A landscape with many valleys, sampled at points; each row gives a point and its height.
A ball rolls from a point to the lowest of its 6 nearest points, and stops where none of them is lower. Distance is the straight distance between rows; heights are no part of it.
Zirik height 529: [  22   42 -105  -37   -7   -1  -41  -23   54   39]
Sito height 586: [  8 -51  57  15  19  27  19 -17   3 -39]
ruz height 195: [ -3 -57  51  32 -32 -45  54  21 -17 -56]
vis height 422: [  8  -6 -53 -21  46  31 -31 -42  28 -10]
masu height 263: [-11 -13  50  18 -16 -13  30  19 -28  -2]
Sitot height 615: [ 16 -21 -81 -22  59  21 -14 -61  51 -26]
Zum height 742: [-15  17  41  14 -29 -21  24  38 -35  28]
kone height 454: [ 10  58 -62 -29 -11  15 -59  -7  24  49]
dov height 144: [  5  12 -20 -14  29  33 -31 -22   9   8]
zus height 917: [-11  49  27  -1 -23  -3  -4  36 -34  52]
Ribed height 334: [  9 -62  59  31 -28 -29  54  11  -9 -55]
vosi height 266: [ -1 -14  31   6  23  29   1 -13  -6 -12]
bugek height 392: [-18 -14  46  22 -36 -43  43  43 -29  -5]
Tilis height 242: [ -1 -45  60  25  -9 -11  38   7 -14 -35]
pivin height 552: [  29   52 -116  -40  -26  -17  -45  -16   67   53]
Dalas height 65: [ -6 -55  39  35 -50 -66  52  38 -13 -70]
rided height 528: [ 20  26 -97 -35  14   6 -39 -32  46  22]
Fanu height 751: [ -5  56   5 -10 -16  14 -28  22 -21  55]
Miz height 315: [  0  23  -5 -11  16  28 -26  -7  -6  24]
gake height 555: [  7 -33  -5  -3  53  43 -20 -41  22 -31]
tirod height 570: [ -8  14  30   3   3  19   0  10 -17  20]
saz height 621: [ 11 -29 -38 -13  60  36 -22 -53  38 -33]
bire height 509: [ 14  44 -80 -33   5  14 -50 -18  32  31]
vumi height 553: [ -4  43   5  -9   1  21 -26   5 -13  38]
sopes height 62: [ -6 -31  57  22 -12 -12  35  12 -16 -16]
duve height 518: [ 14   1 -73 -25  43  21 -30 -43  41  -6]
mus height 403: [  4 -43  59  21   6  10  29  -7  -7 -32]
lupi height 648: [-22  19  34  17 -43 -48  35  57 -45  25]
tige height 449: [  3  52 -23 -19  -4  23 -43   1   0  41]
rato height 137: [  3  -2 -17 -11  38  36 -25 -29  12  -7]
votun height 225: [  2  26 -32 -19  21  31 -37 -20  11  18]
Gul height 317: [  8 -67  51  30 -39 -53  53  21  -8 -80]
Pem height 626: [ 15 -30 -63 -21  65  30 -20 -59  49 -39]
doru height 435: [  2 -22  31   8  30  34  -2 -23   4 -20]
rulep height 683: [ -2  47   6  -7  -8  17 -25  14 -20  45]
segos height 310: [  1   1   8  -3  27  34 -18 -19   1   2]
Fiko height 566: [ 20  10 -97 -34  34  10 -22 -43  50   5]
fotu height 711: [-19  34  33  12 -46 -41  25  58 -47  40]
fol height 281: [ -3 -25  49  16   9  17  15  -5 -10 -13]
Zapos height 180: [-16 -33  35  29 -44 -63  50  41 -26 -40]
gaf height 540: [ 17  19 -89 -34  27  13 -33 -39  39  11]
baf height 323: [-26 -11  27  27 -51 -69  47  55 -38 -18]
Patas height 238: [-13 -33  49  27 -33 -40  48  29 -23 -28]
gop height 293: [  2  36 -33 -19   8  28 -44 -13   8  30]
zoko height 725: [-13  20  36  10 -15  -3   9  23 -32  26]
bipo height 484: [-33  14  25  24 -57 -78  44  70 -42   8]
mufe height 368: [ -8  -6  45  15  -8   2  18  17 -23   5]
Poro height 389: [ -6 -13  41  11   5  10  11   5 -15  -3]

For each start below, name the point where the ball stops.
Fanu => rato
zoko => sopes
lupi => Dalas
bugek => Dalas
Zum => sopes
Sito => sopes
